A landscape with many valleys, sampled at points; each row gives a point and its height.
A ball rolls from a point to the lowest of its 2 nearest points, and stops where none of them is lower. Distance is the straight distance between rows; heights are no part of it.
J573 height 427: [  1 -21   0   9  -1 -14  50 -31 -46 -57  38  13   1 -33 -10  50  50 -42
  37   5]
J684 height 638: [ 11   0   3 -14  11  13   5 -32  24 -11  -1   5  89   4  17 -46  49  29
  -8 -57]
J95 height 620: [-13 -34 -10  -6  54 -19 -15  -5  -1  -4 -36 -25  60  -6  -2 -66 -36 -32
  48   1]
J93 height 341: [ 29  38   7  19   6  13  11 -23   7   5 -39   0  48  19  28  19  15  41
 -13  43]
J139 height 104: [ -3   1 -22   1 -33 -10 -26  60  18 -47  26 -42 -65  48 -44  23 -15 -20
  17  21]
J287 height 89: [ 34  19 -33  -6  -4  39  38 -25   7  45 -24  30  11  21   4 -30  19  55
 -57 -27]
J727 height 402: [ 28  16 -15  33 -38  53  12 -13   9 -29  20  12  41   6   6  60  56  52
  20  21]
J117 height 140: [ 15  50  27 -12  66 -61  12 -44 -41  11 -20 -33  -5  -4  15  10   8  24
 -11  29]
J58 height 532: [-28 -24  27 -14 -58 -38 -33 -16   5 -28 -21  24   3 -35  14  16 -22 -32
  63 -39]
J181 height 460: [-47 -14  19  -6 -32  14  35 -44 -41 -10  -2  55 -15 -59 -12  48  27 -25
  40   2]
J542 height 512: [  4 -41 -28  -9 -40  37   6 -15  -6  -8   6  53  -8 -15   8 -23 -25  34
  58 -13]
J822 height 477: [ 21 -24 -43 -12  24 -50   2  -8  -8  52 -53 -19  30  22  43 -13  24 -50
  -1 -25]
J645 height 254: [ -5 -38  13  -7  50  33  41  21  18 -20 -51 -17 -14  32   9 -44 -56  -4
 -16  50]
J931 height 660: [ 10 -34  26 -23  25  33  27 -48  15  -7  39   3  70 -33  49   1  53  13
   0 -57]
J180 height 588: [-12 -33  25 -14  25 -10  -2 -29  -6 -20  -2  26  41 -40   7 -46 -29  -3
  64 -13]
J218 height 129: [  5 -19  54  33 -40  46  26  -2  25 -69   4   6 -21 -15  19  45 -19  31
   9   9]
J618 height 661: [-31 -30   1 -13  13 -31 -19  16  17 -30 -61 -21   5  16  -8 -16 -39 -54
  61  19]
J382 height 200: [ 18  22  14 -35  -6 -42  -8  60  33 -70  42 -25 -89  37 -17  -8 -36 -19
  39  15]
J330 height 218: [-18  10  57  24 -28  59  25   2  18 -14  23  57  -9 -47  -4  28 -22  33
 -10  22]
J195 height 362: [-38  35   7  31  29 -40 -37  -1 -47   1  13 -35   6 -27 -47  12  -8 -14
  13  40]
J940 height 686: [-38 -21  59 -25  24 -44  26 -24 -20 -28 -14 -33   2 -32   6  21  30 -56
 -17 -29]
J392 height 435: [ 15 -47 -40   9  44   0  21 -28 -52  51  37   8  10 -39  31  29  17 -28
  19   8]
J110 height 694: [-37   7 -37 -19  46  14  -6  17  52  37 -64 -46   2  12 -49 -57   3 -24
 -51 -99]
J53 height 261: [ 11 -21   0 -63 -33 -34  -2  16  12 -27  32  -5 -74  24 -14  -4 -22  -9
  25 -31]
J367 height 746: [-35  10  35   4   3  77 -58 -45   8   6 -12   3 -82 -31  -6  38 -51  64
  -1   3]
J114 height 497: [-27 -15  10 -25 -39 -32   7 -35 -25  -4 -43  59  18 -26   8   2  26 -26
  48  -9]
J144 height 398: [ 16 -20 -22   0   2   5  16 -18 -27  -8  50  -5   4 -19 -12  28  10  -7
  18  -2]
J636 height 779: [-32  -7  66  13  30   6 -71  11  16 -18 -12 -12 -21 -16  -7 -13 -85  -1
  -9  -1]
J12 height 538: [-18  33 -62  25 -21 -53 -14  36 -33  78 -20  25  14  -2 -39 -22  27 -33
 -25 -14]
J672 height 407: [  9  -4 -68 -37  26 -39   7  61  16  25  66 -19  19  38 -13 -54  69 -62
  -7 -28]
J539 height 675: [-18 -29  44  -1  13 -20  28 -32 -15 -28  41 -24  49 -43  19  18  58 -33
  -5 -55]
J541 height 255: [  0   5  31  18  14 -24   5  11   3  -4 -61   4  60   7  22  -6 -21 -25
   0  43]
J388 height 290: [  2  45  48  41 -54  47   5   4  38 -28  44  65 -10 -41 -12  60  11  58
  42  21]
J498 height 401: [ 32  -8  -7 -28  33 -13  20  39  38  21  35 -31  -4  25  -2 -43 -25 -22
 -47 -22]
J27 height 291: [ 47  -7 -47   8 -12   7  23  40   1  10 -21  57  47  55  28 -75  13   2
  14  30]
J634 height 551: [  2 -58 -41 -35   9  22  -1 -12 -16  -5   4  48  15   3   0 -81 -12   2
  63 -19]
J129 height 562: [ -5 -17   6  35 -40 -17 -37 -14  -9 -49   4 -13   5 -25  -8  69 -16 -45
  56 -10]
J311 height 220: [ -8  42 -11  -6 -17  24  33 -35  -1  36  13  47  27 -31 -13   1  65  43
 -32 -23]
J286 height 612: [-32  37  42  -4 -18  14 -12  16  32 -37   8 -17  22  11 -41 -30  -2  33
 -39 -10]
J246 height 584: [ 36 -17 -12  -7  -1 -49 -12  38  -2 -32  43   0  52  29  13 -26  33 -47
  40 -13]
J976 height 586: [-16  13  -5  24 -44  13 -63 -37  12 -17   3 -37  25 -25  -5  83   5  12
  40 -32]
J78 height 302: [ 61 -42 -10  21 -18  63  30   5  36   0  26  32  24   9  69  11 -11  42
   1  -6]
J736 height 408: [-14  -4 -34  -5 -43  29  50  39   7   3 -41  45 -33  43 -19 -48 -11  36
 -19  45]
J289 height 145: [ -5 -38  12  13  37  52  60  -4 -10 -45 -19   3 -14  -7 -15  -3 -32  -5
  -1  61]
J559 height 515: [ 23  28 -28 -17   0 -18  13  29  -9 -11  44  12 -23  35 -49 -48  -4  31
   2  26]
J438 height 98: [ 23  25  -7 -20   7 -55  11 -40 -37  33 -14  -6 -27   7  25  39  28   0
 -14   1]
J219 height 459: [ 40 -40   5  33  28  14  18   5  -6 -59  20  17  88   7  50  -1  22 -32
  49  15]
J404 height 611: [ 13 -22  -3 -39  -3 -29   3 -14   8 -41  10  18  56  32  36 -55  48 -19
  37 -51]
J220 height 499: [-18  -9   6  23 -20  92  16 -18  24 -26  -4 -58  21   5 -14  41  13  38
 -51  -2]
J403 height 282: [-25  36 -26   7 -19 -27  22 -31 -56  58  43  28  17 -47 -26  -3  82  21
 -15 -17]
J606 height 470: [ -3   2 -61   7  -3 -28  19  64 -14  38  33  15  27  20 -37 -47  48 -53
 -24  11]
J456 height 326: [-35  44 -22  21   6 -22   0 -19 -58  34   1   0  24 -27 -50   1  37   5
  -3  27]
J686 height 478: [ 13 -20 -53  22  18 -14  -5 -31 -29  78 -17   0  44 -26  34  27  21 -28
  -8 -18]
J415 height 732: [-16   7  30  13 -17  48 -32 -37   4  13 -33  -7 -61 -13  27  85 -27  30
  -9  19]
J148 height 546: [-39   3  41  33 -53  97 -10   9  33 -48   3 -24 -24   9 -19  29  -1  63
 -65  -9]
J61 height 761: [-18  16  47  12  20  36 -79 -32  17  23 -16 -15 -44 -25   3   2 -70  40
 -27 -28]
J907 height 804: [-25   0  41  20 -20  27 -70  32  52 -33 -52 -33 -11  24   6 -20 -66  20
 -28 -11]
J282 height 717: [ -1   1  42  -9 -14  16  11 -24 -17 -12 -54 -12 -77  18  26  82  -5  -3
 -38  23]
J460 height 23: [  1  50  -9 -16   4 -69 -17   6 -37  57 -18  -5 -63  17  -5  20   4 -17
 -40  15]
J65 height 696: [ -4   1   7 -24   2 -26 -16  34  11   0 -41  -7 -48  25  -3 -16 -56 -22
   7  24]
J143 height 352: [ 16   0  40 -21  60 -14  27  16  39  11 -36 -18  10  17  27 -60 -44  -9
 -51   7]
J464 height 217: [ 63 -11 -40 -10  -8  43  22 -31   7  33  16  40  26  22  62   3  45  42
 -10 -28]
J292 height 647: [-19  30  10  -9  13  10 -29  -1  39  17 -25 -46 -12  17 -37 -32 -12  11
 -67 -50]
J933 height 731: [ -2  18 -46 -34  24 -26   1  78  44  26 -37  -9 -31  37 -17 -60 -24 -29
   9  32]
J408 height 381: [ 58  -2 -30   7   9 -37  16  18 -36  26  14  62  47  23  41 -33  23 -15
  18  40]
J800 height 548: [ 31  -4 -35 -22  26 -21  26  60  10 -36  55  -9   7  39 -27 -42  12 -29
  26  40]
J159 height 428: [ 62  -2   2 -16  17 -55 -14 -15  14  19 -22  -9  38  24  78   0   9   6
   6 -32]
J607 height 451: [-10 -23  17  31  29 -44 -24   2 -31  50  48 -19  14 -68  17   0 -49 -19
  15 -12]
J87 height 112: [-13  14  -1 -25 -17 -26  -3   0 -40  -2  11  -9 -83  21 -37  43   2 -19
 -31  27]
J954 height 391: [ 50   0  23  12  20 -11  -1 -35  16  36  -6  11  53 -25  72  42  16  16
  18  12]
J897 height 494: [ -7 -11   9  22 -22  -4 -28   3 -14  53  19   7 -12 -38  -1  30 -40 -18
 -25  -5]
J264 height 480: [ 16 -14 -20 -20 -45  18  22 -32 -12 -22   3  28 -70   4  11  41  -9  38
  48   8]
J751 height 395: [-37  28  47  34  68 -39 -58   7 -38  35   2 -44 -24 -30  -3   4 -37 -18
 -40  19]
J894 height 479: [-27  39   2 -22 -44   5  17   7 -15   0  -2  48 -45  18 -63 -42  -2  35
 -17  31]
J14 height 207: [-16  24  -8  39 -30  23 -52  21 -12 -53  14 -44 -57  27 -59  36 -25  25
  17  35]
J605 height 421: [-29  14  69  11  57 -51 -21 -15 -11  21  36 -33  12 -50   8 -37 -29   1
 -25 -21]
J412 height 349: [ 42 -25 -49 -16  14 -29  -2  27  -1  24  78 -24  -8  24   7 -19   5 -24
 -12 -37]
J991 height 178: [ -8  23 -22  18 -31  13 -13 -16 -41  -4  27 -10 -61 -10 -55  71   1  16
  -3  25]
J72 height 730: [-33  21 -41 -61  76   0 -14  26  63  30 -28 -64 -30  12 -45 -77  -5 -28
 -23 -49]
J617 height 307: [  4 -19 -25 -49   6 -44 -20   9  -6  24  56 -43 -56   4 -21  -5 -23 -20
   2 -42]
J702 height 83: [ -2 -14   2   1 -28 -14  14  39  21 -16 -47  31  50  31  15 -42  10 -28
   9  25]
J572 height 48: [ 12 -28  29  48  28  55  54 -31  11 -60   9  11 -24 -38   8  39 -35  11
  42  31]
J531 height 764: [-46  16 -45 -52  45 -11   3  54  45  11 -33 -27  -1  10 -48 -63  12 -56
  15  10]
J197 height 447: [ 17   4 -26  13 -48  53   6 -24   9 -11 -25   2 -21  20  15  39   9  84
  29  25]
J428 height 582: [-22  45  47  20 -17  52 -41  10  11 -18  15 -21 -21   8 -35   9  -7  40
 -77   5]
J758 height 425: [ 48 -14  -6  29  38 -15  13   4 -26   2  60  31  82  -2  64 -10  37 -11
  19   6]
J583 height 448: [ 28  -2 -31  47 -38  62   1  -1   6 -20  24 -51  22  16  -2  93  31  22
 -18  24]
J883 height 701: [-36  -4  72 -14 -17 -14  -5 -29 -11 -20 -53 -13 -17 -14  17  61   9 -34
 -30  -3]
J366 height 292: [  3  14 -15   6 -31  31  47  26  31  27 -89  38 -28  50   2 -57 -13  45
 -56  -2]
J294 height 542: [ -2  43 -28  38 -57 -22 -31  18 -22  81  13  39   6 -28 -17  17 -17   4
 -27  -3]

For each start below, name the point where the ball stops.
J12 -> J139
J684 -> J287
J933 -> J727
J897 -> J287
J907 -> J287
J110 -> J727
J636 -> J287
